Each row is a point on a tangle of strands that fork, close into loops and nearly touch. The rows are in no order.
Two points are linked if the straight distance between their rows is under 60.4. Some points are linked to none.
lopi:   1 -14   3  -1  10 -12  -8  22   2   2  -8  -1 -22  -4 -20   9   1   6 -12 -25 -29 -15 -10  10
vus: -38   7 -59 -29   3  -1  29 -11 -18 -13  -2  -2 -19  48  -2 -33  -7 -16  17  44  13  11  21   7
Nur: -26 -11  -9  -3  -1 -17  10  -6  12   5 -10   1 -14  25  13 -16  -7 -10 -28   1  10 -12   3  13
Guse:  32   7  30   8   0  11 -24  16 -14  34  -1  24  -2 -28   5  15 -26  16   3 -37  -9   3   2 -11
luvam:  -6  -9 -13  -9  17 -30  17   7 -22   5   5 -36  -9   0  -3 -11  22  29  25 -12 -19   6  -2  -2
gabiv: -10   5 -15 -30   9   4  24  18   0 -22   8 -36  30  10 -24 -27 -43  17   5  22   3  15 -28   4
dival:  -3   9   3 -26  21  21 -34  18   9 -20   2   5  -3 -26  -9  21   6 -31  -4   1   1 -24  -8  -4
kani:  34  16  26  -8  12  25 -30  27 -11  29  -1  19  -9 -38  -3  29 -20  22  13 -33 -11  -8 -10  -9
num: -27  14 -15 -18  30   5  13  -5 -12 -22  17 -30  13  13  -6 -17 -17  15  13  28  42  30 -16 -16
gofel:  46  10  17  16 -29  29 -47 -31  25  -8   8  40   4  -9  15   1 -22 -14 -14 -21 -23 -29 -18  -9
duva:   7  -3   9 -15  20  -3 -10  22  -9  12  -8 -15 -22   4 -11  -4 -46  23  -6 -33 -11  -2 -31  -4
beba:  12   2   5   2 -15 -15   8 -28  -4 -24   4  -8  13  -6   1  -3  59   5  45  12  -7  17  16  -9
rem: -20 -18  -7 -37  19  -2   4   8  -2  -5 -15 -22  -9  -2  -7 -12  -7 -15  -5  11  -2 -21   2 -14
Zab:  38   0  14  37 -32   4 -41 -22  19   7  15  37   7  -2  16  -3 -19 -16 -26 -25 -22 -19   2  -4
Gunub:  33 -19   6  34 -50  19  28 -29  14  -2 -16  20  33 -12  10  20   6   7 -14   7 -41  -5  -6   8
Bakov: -33  -3 -23 -22  -1   8  25   3   9 -10  -5   1   6  38  -6 -21 -36 -11 -23  37  22   3  -4  11
pezis:  -2 -15  14  46 -15  -6  14  -5  15  10   4  20   1   2   6  26  40  -3 -16   6   7  -2  19  23
kavi:  -8  -6 -16  34  -8 -16  45  16   5  41 -21 -10  18   9  32  19   6   9 -32  -2  14   2  29  47
Tem: -10  14  -5  -5  33 -11  22  -1 -27 -12  17 -35  28   4 -10  -4  -5  19  20  22  31  40  -8   2
bame: -23 -16 -35 -25   9 -14  27   0   6  17 -15 -34 -11  31  15 -27   9   1  -3  14   2 -24  -9  23
sekam:   9  -8  19  46 -11   0   8  -9   7   3  16  25   7  -6  -8  31  49   3   1  13   4  16  20  17
Zib:  20  18  13 -20  24  13 -35  29 -12   8  -5  -7 -18 -32  -3  14 -20  25  16 -33  -2  -6 -23 -21
gete: -14 -11  -6  -6 -14 -22  12 -17   7  13 -12   2  -7  21  25 -25   8 -14 -13  -4   4 -12  16   3
popom: -19 -13 -15 -31  10  -4  -7  -2   5 -14  -8 -16 -29  10  -3 -22   0  -7   0   4 -12 -27   2 -27
Bigif:  21  -2  23  15  -4  19 -14   8  -2  19   9  34   5 -22 -25  42  27  36  14  12 -27  11  11  -2
duzam:  -7  -1   5  10  -1 -20 -17 -13   2 -17  12   7 -28  16  -3 -12  22   3   9 -15  -1   1  -1  -8
Gotel: -16  18 -24   4  -1 -34  29 -17 -19  10  14 -29 -11  33  16 -16  35  -5  35  12  25  38   6  12
Lifa: -29  12  -9   6  -4 -19   5 -13  -9 -11  13  10 -11  21   6 -14  -7 -32  -4   9  28  28  19   4
geb:   5  -2   2  33  -8 -23  27  13 -11  51  -5  16   0  24   2  13 -12  35 -29 -14  -3  22  14  22
roge:  34   3  25  13  -8  -6 -35  -5  -4  21   3  24  -5 -11   8  -5 -21  10  -5 -40 -12  -3   1 -20
pir: -15  21  -8   7  -1 -17 -14  -3   3  -7  16  13 -10  36  -4 -19 -42  -6 -26 -14  15  20 -14   9
Magov: -27   9 -17 -28   3   7 -11   3 -10 -13   2  21 -12  12   1 -22 -34 -24 -10   6  14   9  17 -25
Zag: -12   6 -12  -1  28  -1  13  18  -7 -10  18 -24   0  18 -23   1 -24  40   1  -1   3  22 -38   6
gem:  16  10  16  14 -22 -15  -6 -21  -5 -27   5   4   4 -10  -1  -3  42  17  40  -6  -7  28  11 -23
Lipu: -15   5   2  31 -22 -13   0 -15  -1  -7  18  21  -3   4  11  -3   9 -43 -10   5  23  15  31   3
bala:  12  16   7  -7 -34  13 -33 -19   6 -32  -1  27  16 -24   9 -18  -2 -19  11  -6  -8   5  19 -38
kini:  10   1  13  -4  24   1 -19  22 -18  -1   3  -3   7 -34 -19  20  15  15  13  -8  -7   9   4  -5
solav:   2 -24  30  -2  12  17  -2   1  11  23 -10   4 -15  -9   7   8 -13  -6 -18 -12  16 -22 -16  -5
fir:  -1  -6  11 -10  -6  -1 -27 -11  10  -1  -4  17 -17   4   9 -21 -17 -14 -11 -16  -2 -17   4 -29
vil:   9  27   5   6   4   9 -32  31  -5   9  21  30 -11 -20  -7  29  -6  -5  -7 -33 -16 -10  -9  27
kofu: -11  16  -2   1   5  -9 -44 -10   3 -24  15   7 -35  10  -5 -14   3   2  11 -18  -5   3  -5 -22
tesi: -11   7  -3  29 -10 -26  31   4 -17  12  13  -1  19   0  11   7   2 -21 -16  -1  23  32  27  19
pipod: -19   5   1   4   3 -17   8 -22 -11 -11  13  -2  -5   6   7 -11  27 -22  21  17  32  27  20  -6
muko: -17  -9 -18 -41  32  -2  13  13 -10  -9  -6 -51  -1  -6 -11 -15 -22   5   9  11  -4 -12 -14 -21
mazus:  13 -20  18   6   1 -14  13   5  -5  41 -22  -7 -14   8   1  -6 -39  12 -22 -27  -6  -9  -7  10
bovu:  18  16   5  33 -29  16 -30   4   9 -23  21  36   5 -27 -10  25  15 -19  -2 -17 -29  -5  -1  18
Dulav:  16  -8  31   0   9  24 -25   3  11  19  -5  17 -21  -5   6  12 -24  -6 -17 -25   9 -27 -21  -7
Kezen:   5 -19  -6  33 -18 -13  35  15   8  44 -28  -9   6   3  33  10  -3  -1 -32 -18   0 -16  34  37
gomur:  51  -3  14  26 -36  32 -14 -18  14   2 -10  39   9 -13 -11  25 -17  20  -6 -13 -55  -6 -22   4
las: -21  17 -11 -12   3  -4 -17   1  -3  -9  10  14  -9  18  -1 -18 -44 -16 -22  -8  14   9  -6  -5
Nulat: -10   6   1   5  11 -16 -24  21  -1 -10   9   7 -26   5 -17   5  -5   2 -12 -28 -18  -3 -16  13
Bekog:   7  -9  -9 -13  -7 -21  24  -6 -11  43 -18 -22  23  -1  27  -9  47  -1  20   4   3  -4  15  27
temi:  16  22   2  -9  -4  15 -42   1  13 -43 -10 -11  -5 -34  -8   9  22  25  36  -1  -5  -6 -15 -41
mubu:  32 -18   7  41 -50   6  32 -18  15  17 -13  21  26  -6  14  18  32  14  -6   5 -34  -5  16  21
Gopuv:  16 -23  17   8 -32   2  11 -26  20   6 -17  10   8  -1  20 -13  26  -5  -1  -1 -12 -20   8  -3
sopob:  10   4  -2 -26 -17  36 -40 -18  33 -43 -18  18 -14  -2  -5  -6   3  -6  13  11 -19 -27 -14 -40
pepid:  11 -24  16 -20 -17  30   4 -27  25 -17 -18  11  24 -21   9  -3  16 -21   6  26  -2 -29   2 -22
Fafat:  10 -10   4  -3   5 -13  11 -13  -4 -10  -2 -16  13 -11  -9   5  61  12  34  15 -18  -4  11   6
kegi: -36   7 -47 -23 -13  -9  28 -16  -6   4  -5   3 -10  54  13 -42 -14 -12  -2  29  16  11  15  10
fusa:   6  10  20  15  16  11 -29   0  -2  -8  16  20 -18  -9  -9  19  29  29  15 -13  11  15 -16 -13
Sug:   6 -13   3 -25 -29  25   1 -26  20 -36 -16  16  21 -19   1  -6  14 -26  12  28 -19 -16  14 -27
Pel: -32  -1 -41  -8   9 -24  30   2   0   1  -9 -34  -1  32   7 -14  20  -6  -1  24   8   0  -4  43
zano:  -3   5   1  15 -17  14 -30   5  17 -13  14  30  -7 -14   3   6  -5 -44 -23  -8  -8 -23   7   5
birof:  35  21  10  47 -37  27 -22  -4   4  -9  28  49  16 -20   0  33  10   0   2  -9 -29  11  -1   8
Zuna: -19  10 -13   9 -10 -24  33  -7 -20  12   8  -8  25   5  20  -6  12 -37  -1  17  34  29  36  18
riru:  -7  -1  -8  25   0 -23  41  14  -8  28  -2  -8  26   4  12  17   9  -2 -24   7  21  17  22  37
bag:  30  -4  25  21 -24   3 -24  -9   6   6   6  28   5 -10   4   2  -3   2  -6 -27 -22  -6   4 -12
fizuv: -17  -2 -20 -29   2 -20  35  -3 -16  23 -10 -24  25  14  26 -26   4  -8   8  14  22  11   9  15
buk:  23 -20  26  21  -1  -6   3   8  -5  48 -12  15 -18   4  -1  11 -21  25 -13 -27 -13  -4   4   6
kar:  -1  14  -8   2 -16 -37  23 -14 -17  17   7 -16   2  18  17 -10  48  -8  29   2  10  25  22  15
sufo:   8  20   7  13   3  10 -34  17   3 -13  19  31 -11 -20 -17  31  20  -7   3 -19 -17  -8  -7  22
mov: -25   2 -31 -12  20 -25  21   0 -17 -14  14 -42 -13  16 -10 -19   5  14  18   3  -2  12  -9   1
pes: -21   6  -6 -22  22   5   3  -6  -8  -8   6 -16  -2  11   8 -22 -30  22   8   5  34  17 -20 -39
zefun:  23 -23  13  15 -43  14  14 -32  28  -8 -20  18  20  -6  17  -1  15  -9  -9   4 -27 -22  -4   3
Nolog: -12  -3  -1 -19  -3  24 -26 -20  23 -36  -3  18 -21   3  -5 -10  21  -9  14  18   2 -19   0 -39
gusa: -38   9 -55 -22  14  -7  26 -18 -19 -17  13 -32 -12  34  -2 -27   6 -12  34  44  13  13  12   6
kib:  -5  14  12   5   0 -16  -8   7 -18   4  11   8   8  -9   3  -6 -15  -5  -3 -25  16  26   6 -10
Dakal:   0   1  -6 -16  -6  -6  39  13  10  -4   4 -30  36  26 -11 -32 -30  27   5  21  13  17 -24  20
supi: -28   5   3 -12  32  19 -10   8   3 -10  12   6  -1   3  -5  10 -10 -19 -20  16  39   3 -18   4
mirek:   0 -13   3 -16  10 -12  10  18  -5  13 -17 -16  -9   9  -2 -15 -45   6 -19 -19  -8  -6 -18   9
kili:  11   5  18  28 -18 -19  -2  -1 -13  22  12  18  11  -6  17  -4 -11  -7 -20 -28   7  16  20  -7
Misor: -18  10 -27 -14  -9 -23  34 -10 -13  25  -6 -16  27  14  30 -17  23 -26   6  16  30  14  22  27
sep:  40  -6  32 -17   4  38 -26   9  16  -5 -25  -9 -13 -33 -10  29  -3  11  22 -10 -12 -29 -28 -24
kavaf:  -1 -25  -7  -1  17 -18  26  19  -5  30 -17 -22 -14   9  -8   9  15  26  -3  -5 -21  -9  -3  29
Ret: -11  -5   9   8   3 -14  -1 -10   2 -12   9   5 -10   1   1  -3  32  -7   6   3  11   8  10  -4
bato:  39  -9  25  26 -32  13 -11 -15   9  11  -6  32   5 -14  -6  15   2  22  -1 -18 -38  -2   0  -8
pak:  -6 -23 -11  -3  26 -20  36  19  -4  27 -23 -31   6   6  -6  13  14  16 -12  10  -9  -9  -1  42
fol: -18  -1 -10  -4  43  -5  12  13  -6  -9  -5 -28  25   6 -28  19   1 -15 -24  28   8  -3  -3  39
Tarem:   5 -19  21  13  14  -2  14   1 -10  22   2   3  22 -18  -2  22  29   6  -5   6  14   2  14  10
Sas: -31   0 -27 -19  13   8   0 -16 -12 -25   8   9 -30  22  -6 -18  14 -21  21  35  21   9  31 -27
lagem:  31 -11  38 -27   8  40 -22  13  16   3 -22 -10  -9 -33  -6  28 -16 -17   8  -9  -7 -38 -21 -16
Bevez: -31   8 -10  26  16 -15  22  -4   1 -13  10  -5   5  18  -6   8   2 -25 -13  29  38  30   7  37
tob: -26  14 -34 -10 -18 -21  23 -17  -6  -5   4   6  -6  56   8 -43 -32 -12 -10  17  18  25  13   5
lefi:  11 -32  16 -22  -7   2   6  -6  22   5 -29 -13 -21  -5   2 -10   5 -14   1  -1 -25 -45   0  -5
Mubi:  33   6  15  62 -50  21  -8 -18  10  -6  23  41  24 -10   8  21  12  -3 -12  -4 -24   9   1   2
nas: -26   5  -2  36  12   3   7   9   0  -3  18  11  10   2   1  22  -8 -27 -31  14  34  16   3  35
modur: -27  12 -31  -7  10   1  30  -2   8 -34   6 -24  25  34 -26 -18 -18 -12   6  59  22  21  -4  39
domu: -13  -2   1  48 -26  -1  -1  -9  13   2  19  26  -6   8  23   4   9 -32 -31   1  22   2  25   9
gog:  16 -30  17   2 -16  -1   8   4  15  19 -28  -1 -13 -11   5   1  -8 -16 -20 -15 -23 -34  10   8
nusam:  19 -15   2   1   1 -14  21   1  -9  24  -9  -8  10  -7 -11  15  55  34  27  10 -32  -2  18  15
rerum:  34   4  14 -12 -28  45 -27   4  22 -13  -7  16  12 -37   5  17 -22 -39  -3  -9 -31 -42 -14  -7
Biv:  -8  15  -4  -7  12 -25  29  -2 -32   0  11 -22  26   5  -1  -7   2   1  16   9  27  45   8   4
kobif:   7 -15  -7  17 -26 -19  25  -3  11  44 -28  -5   4   9  43  -8  13  -8 -16 -15   3 -21  28  31
lumuk: -15  10 -13  11  11  -7  17  16   2 -18  22 -19   7  29 -30  -3 -19  29   1  12  11  32 -33  27
nabeb:  -4   5  -3  -2  -5 -13  40  14   4   3   1 -14  36  22  -5 -15 -27  17 -11  16  23  27 -15  29
sot: -28  -3 -11   5   1  -4  19   9  15  -2  -3   7   5  25   3 -11 -32 -12 -38   9  20   2 -11  25
Zinuz:  20 -26  16  47 -24  11  10  10  16  41  -8  24  -4  -7   3  33   5  20 -23  -5 -28 -17  23  18
Lim:  -5   3   2   5  24 -10  17  26 -24  11   7  -3  18  -4 -22  17 -13  23  -9  -1   7  31  -8  23
Zavi:  -4 -22  11 -21   2   7   5 -19   9  -5 -10  -2  15 -14  13  -5  29 -17   5  21   9 -18  18 -18
rakip:  -7   2   2 -12  16 -15  -9  17 -18  -8   2 -10   3 -18  -6  -3  -8   0   2 -14   1  13   5  -5
tel:   9  -4  14  57 -36  -1   1 -19  15   5  16  28   4   8  20   8  25 -14 -22  -2   6  -1  20   3
kono:   8  14   1  -2  27   3 -31  24 -13   4   6 -14 -25 -16  -9   9 -12  49  20 -31  -2  10 -21 -31
zaz:   4  -6   1   7   7 -29   3   0 -17  15   5 -10 -17  13  -6 -12   8  38  12 -28 -16  12  -4 -14
pamoz:   1 -19  12   7 -12  -4  16   9  -8  23  -4   1  21 -27  20  -7 -11 -27 -24  -6   7 -11  25   0
fosa:  27 -20  26 -14   4  13 -15  -2  11  -3 -18 -10 -18 -19  -6   4   9  26  21 -15 -20 -21 -19 -29
Dasif: -13  17 -13  -5 -16 -39  12 -18  -9   6   7  -2   0  42  13 -40 -31  -6 -12 -10  15  27  13  -5
kefoz:  12   2   4   0 -16 -24  24 -12 -15  29  -2  -8  13   4  23  -6  53  12  25  -5   7  13  18   5
bem: -19   6 -14 -26  13  -3  17  16  -8 -16  -1 -19  23   4 -13 -15 -35  -4  -7  15  11  16 -13   3
gidi: -35   0 -29 -30  11  14   9  -2  -8  -9  -2  14 -11  27  -7 -24 -28 -17 -15  30  23   4  10 -15
zodot: -25   2 -18 -26  10  25 -26  -8   4 -37   3  15 -33   9 -10 -11  13 -16  15  28  13 -13  19 -41
nus:  36 -26  34  27 -17   5   4  -7  -3  56  -9  22  -8  -4  10   9 -16  22 -14 -22 -11  -7  15  -6
bufis:  -4 -15  22   5  30   6   8   7 -11  15   3  -3  23 -20  -2  16  10  -8 -13  10  25   0   4   6
nuri:  29 -26   7  48 -44   9  27   2  16  31 -15  15  15 -10  11  27  21  18 -16   6 -36 -17  33  21
kitiv:  49  19   7  11 -29  46 -27 -15  15 -15  -4  40  11 -21  -1  36 -16  15   3 -18 -47 -13 -39   5
zopa:   5  23   2  19   1  -2 -27  25 -17  10  23  26   1 -21   0  14 -21 -15 -15 -35  -7   6   0  17
losef: -15  20 -20  14   1 -33  38  -7 -15  -8  18 -29  -4  41  -4 -14   5  12  28  10  21  48  -9  23
Vol:  21   9  13 -21 -21  29 -34   8  10 -11  -9  16   7 -40   6   2 -22 -34   0 -15 -22 -31   4 -22
badaf:  12 -26  24  12  -1  -2  24  -4  -1  36  -8   5   9  -9  14  10  25  15  -7   0  10  -7  11   6
novi:  -1 -26  -3  -5   8 -22  12  14   4  12 -19 -19 -26   9  -6  -7  12  11  -4 -15 -29 -24  -7  17
kadog:  17  -5  21 -10   2   3 -29  -3   8  -9  -8   0 -14 -16   1  -7   7  20  18 -18 -12  -9  -9 -35
Kopid:  24  -5   8 -13 -33  20 -23 -37  29 -36 -22  20   1   0   1 -14  -5  -3   2  -1 -34 -18 -17 -31
Sura: -15 -17 -22 -35  27  -1  35  10   2   3  -9 -52   1  18 -11 -15 -25  11  -2  19  -6 -16 -30   5
vomoz: -11  13 -16  -6 -18 -48  18 -12 -17   8   3 -11  -2  34  15 -33  -5  -7   4 -15   2  24  13   5
Nilu: -11  -9  -5 -14   2 -12  40   7  -7  21 -15 -20  31  10  13 -15 -24  -2 -13  10  23  11  -1  24
ziteb: -27  32 -33 -23  41  21 -38  13  -4 -38  12 -30 -27 -11 -17   8  -3  -2  23  17  21 -10 -11 -34
rinas:  30  10  10 -10  -8  27 -28  -4  16 -39 -19  -4   7 -36 -13  15  18  30  31   0 -26  -4 -24 -31
zilu: -34   9 -43 -37  28  18  -7  10  -4 -34   6 -19 -26  21 -22 -12 -28  -3   2  27   6  -7 -10 -32
kadez:  -6  12   1  13  15 -30  24   1 -31   8  14 -14   9   5 -12   8  25  11  21   7  17  50  12  12
lup: -18  -7 -13 -37  29  -3  15 -17 -18   2  -7 -32  18   1   8 -18  26  -9  16  32  19  -9  19 -13
tutet:  -6  25   0 -12  43  22 -39  19  -2 -17  14 -10 -15 -18 -10  25   9  11  18  -7  22  -3 -31 -14
Gomo:  -4   8  12   0  29  17 -30   6   3 -17  17   3 -22 -10 -12  19  24  15  12  -8  14  -2 -22 -12
zunen:  36  18  21  -4   8  29 -35  21  -4  20   0  26 -16 -33 -14  36   2  43  25 -19 -27  -6 -11 -12
vodu:  -5 -17   7 -23  18  -4  18 -13  -8  11 -12 -19  24 -14  13  -9  30 -14  11  23  14 -14  17  -3
gosaz: -32  13 -37 -21  34  12  15  -3  -8 -39   8 -22   8  28 -32 -12 -19 -22   7  62  17  11   3  11
Rede:  39  -3  19  -3 -27  20 -37 -28  25 -16 -18  20  -4  -7   3  -6 -19  -9  -3 -17 -33 -28 -17 -20
Fiko: -16  10  -7 -12  52   7  -5  23  -5 -18   7 -25  15  -1 -37  24  -9  -7 -13  21   9   2 -25  26
mev: -10 -18   1  -6  -3  -8  34   3  -9  27 -18 -14  27 -13  24  -9 -18 -23 -24   6  19  -7  17  11
bab: -25  -5 -26 -43  11  -7  23  -9 -20   9  -8 -24  12   9  16 -32   2  -5  15  23  20   2  15 -15
ripi:  41  15  14  -2 -20  34 -28  -4  15 -28 -11  26   8 -31  -9  29   4  18  19 -14 -35  -5 -28  -8
luniz:  20  17  23  18  -1  17 -30   2  -6   7  17  35  -7 -11 -13  30  27  35  21 -10  -6  19  -3 -12
Kosik:   5 -13   5 -20 -20  23 -15   8  12  -4 -10  15   7 -30   5  -5 -23 -50 -20   3 -17 -37  20 -18
kanu:  -7  28  -8  -9   3  11 -57  -3  13 -30  14  22 -37   1  -3  -3   2 -14  10 -14  -4 -14 -12 -15
dute: -14  17 -14  17   7 -24  27   3 -10 -18  25 -19  -5  35 -22  -5 -10  19  17  13  15  51 -18  25
zul:  10  12   3  -8 -24 -10 -32 -19   3 -32  -3  12  -5  -9   0 -26   6  -4  20 -11 -14   5  17 -39
retof:   2 -12  -2 -18 -29  18 -13 -10  16 -22 -14  25   9 -19   3 -11  -4 -39  -8  10 -23 -28  29 -25
mupin:  -6   8  -8  17   6 -39  27   9 -23  14  10  -9   0  14 -10  10  19  22  11  -4  -1  38  14  22
nalot:   2   8   5   6  22 -10 -14  13 -20   8  11  -2 -21   4 -13   3  -7  41  10 -27  -5  20 -14 -15
muno: -24  -8   4 -11  25   6   8  -3  -5  -1   4  -2  13  -7   0   4   2 -21 -16  18  34   3   5   0
nukef: -25 -15 -33 -32  14  -6  37   4   6   5 -12 -40  -6  29   1 -26 -15   6  -8  22  -1 -20 -21  17
pebol:  26 -19   9   8 -26 -15  22  -8   0  24 -13   7   9  -5  -1   9  48  30  19  -2 -36  -3  14  11
Zugu: -30   8 -35  -5   6 -15  34  -3   5 -21   2 -27  11  35  -8 -18  -4  -6   3  40  18  17  -4  40
Porak:  -1 -26  25  -6   8   0  17  -8   4  27 -12  -2  -3   1  23  -8   2   8 -10  -4  25 -13  -6  -8
dip:  28   0  19  57 -49   4  10 -23   6   7  20  32  22  -3  18   8  21  -5 -12  -4  -2  11  18  -5
Dedoz:  20  25   8 -10 -28  30 -38  -4   8 -29  -1  23  24 -47  11   3  -7 -24  14 -10 -13  -8   7 -25
tedim:  -6  -9   2 -27  15 -10   9  -5 -12   9 -11 -23  -8   4  16 -28 -17  19  10  -9  14   2  -6 -33
Gito:  14   3  17 -11   3  15 -44  -7  14   7   0  23 -22  -1  12  -6 -25 -17 -14 -22  -2 -26 -13 -18
gunud:  -5  -6   4  -6 -20 -14 -12 -22   7   3  -6  18  -7  12  16 -31  -4 -20 -11  -7  -3 -15  22 -20
vosor:  -5   6   3  42  -2 -19   8  15  -4  26  10  22  -5  20  -4  15 -20  13 -32 -20   8  24   3  24
Leg:   3  -4   7  42  -4  -5  -5  20   3  26   7  27 -10   4   0  26  -8   6 -36 -21  -4   2   7  22
Kon:  -1 -12   8 -19  24   0  -3  -3  -8   2  -8 -36 -12 -13  11 -14  -5  31  21 -10  10  -8 -14 -42
Livof: -17  22  -7 -24  19  26 -41  11   9 -33  12  11 -11 -18 -12  14   9 -41   6  14   8 -17   0  -8
miv:  34 -26  28  14 -29  22  -6  -4  21   9 -22   9  -6 -18  -3  16 -12 -13 -15 -17 -35 -37  -8   7
vez: -33   7 -35  -8  12 -25  15 -12 -14 -23  15 -30 -25  27  -4 -22   9  -7  31  18   3  19   4   6
bug:  -2   8  -4  19  -4 -32  28  12 -20  38   6   8  -3  22 -10  18  10  35  -1  -8  -4  35  19  23
Garak:   6  16   8   8 -19 -15 -24 -22  -2 -37   7   5  -8  -8   3 -15  25  -1  37  -5   0  24  17 -33
tef:  -6  19  -1  28  -2 -23  -4   0  -3   3  14  15  -6  35  -2  -3 -29   8 -27 -21  12  30 -11  21
fani: -31   1 -37 -41  22  13  -7   6  -8 -24  -3 -14 -30  14 -12 -23 -18  -2   9  16   0 -15   7 -44
Bodor:  22 -11  22  28 -28  -9  11   4 -12  28   3  10  23 -26  20  -2  -4 -10 -14 -22  -7   3  29 -10
goger:  17  20   3  -1   2   9 -52  -6  13 -24  -6 -11 -25 -17   2 -10   4  36  27 -21  -8 -12 -17 -51
Seput:   2 -20   9 -21  38  10   4  10  -7   6  -8 -48 -22 -12  -4   2 -10  30  16  -7   4 -15 -25 -34
Nen: -18  14  -2  -8  41  12  -9  21  -7 -14  15  -9   5  -3 -21  18 -11   0  -8   8  21   8 -28  15
nika:  38  -8  18  17 -35  40 -17   0  23  -9  -4  22  13 -33   6  22 -17 -25 -16 -10 -38 -33 -17   5
dil:  24 -15  19  46 -19  16 -11  14  11  32   1  28  -7 -13   4  27  -4   3 -29 -19 -22 -19   6  17
lanif:   3 -19  17 -13  29   9  -9   4   7  -6  -5 -17  -3 -16 -15  19  27  -1   2   8  -5 -24 -13  -8
Ginus: -16  35 -12 -19  17  22 -50   6   6 -39  16  15 -33  -7  -8   8   4 -24  17  -2   7  -9  -5  -8
Libad: -36  12 -44 -29  37  18   5   1  -8 -40  17 -29  -9  19 -31 -10 -18  -7  14  44  12   6  -2 -10
vola: -21  32 -25 -26  44  20 -30  23  -3 -26  13 -32 -17  -9 -12  12 -17  12  14   4  20  -3 -33 -23
pode:  14 -12  12   7 -18  -1   1   3   5  -9  -7   4  25 -32 -10  10  22 -17  -1   0 -32 -11  17   6
nidu:   8 -13 -11   0 -28 -14  28  -5   5  46 -24 -11  23  -2  44  -8  36 -17   1  -4   5 -12  24  26
tola: -16 -10 -13  -1  39 -19  19   8 -10   0  -8 -29  11   1 -19  10  28  -2  -2  21  -3  -7   4  33
zof: -17  13 -10  14 -16 -10  26   8  16  -8   6   2  21  36  -7 -15 -37   6 -22  15  26  28 -18  31
vasuv:  -2  11  -6 -25  32  12 -11  26  -5  -4   1 -35 -12  -5 -13   1 -46  29   4 -16   3   0 -45 -19
tefov:  16  -9  23   7  13   7  -6  16 -10  17   2  14   7 -30 -16  29  18  17   3  -7 -10   1   7   0
gen: -15  14 -15 -13  25   7  -3  22  -1 -18  16 -27  -3   9 -19  -6 -40  30   5  -6   4  13 -44 -10
dopov:   9 -13   4   6 -36 -19   8 -32  16  20 -14  10  -2  21  35 -22  30  -4  -2  -7  -4 -20  14   5
Rovep: -21   5   6  19  19  15 -11  14   5   0  18  20  -5  -5  -2  26   3 -24 -27   3  32   0 -11  26
Fuf:  19  -4  23 -16  14  29 -24  23   4   5  -2   4   2 -40  -5  31  -5 -21  -2 -11  -6 -29 -13  -1

How many points has the smallest loop of links through each point below? Write none if it is on no loop.
mubu => 19
pamoz => 22
rem => 13
sep => none

A fork is a point with three links, a tip a point with one. Leave the first point through the second and follow the links. Name the first fork or tip that comes.
Fafat, beba => Vol
Zib, kono => vomoz
fol, tola => Nulat
dute, lumuk => nus
Seput, Kon => vosor
mev, pamoz => tefov
fir, Gito => Tarem
fosa, kadog => bag

A piece is all that can be reached along the links. How many separate loops has the piece of each point below (a circle has one, a figure eight two, a Y none), and how many tips (points with one link)?
Lifa => loops 0, tips 5
nusam => loops 2, tips 8
Zugu => loops 1, tips 0

Name the points in between on the shortest way along the links from the first point to the second, in order.
sufo, Livof => bovu > birof > Mubi > dip > tel > domu > Lipu > Lifa > pipod > Ret > duzam > kofu > kanu > Ginus
bem, retof => gabiv > Dakal > nabeb > Nilu > fizuv > bab > lup > vodu > Zavi > pepid > Sug
temi, vez => rinas > ripi > kitiv > gomur > bato > bag > roge > Guse > kani > Zib > kono > nalot > zaz > luvam > mov
fusa, Gito => luniz > Bigif > tefov > Tarem > badaf > Porak > solav > Dulav
popom, modur => fani > zilu > Libad > gosaz
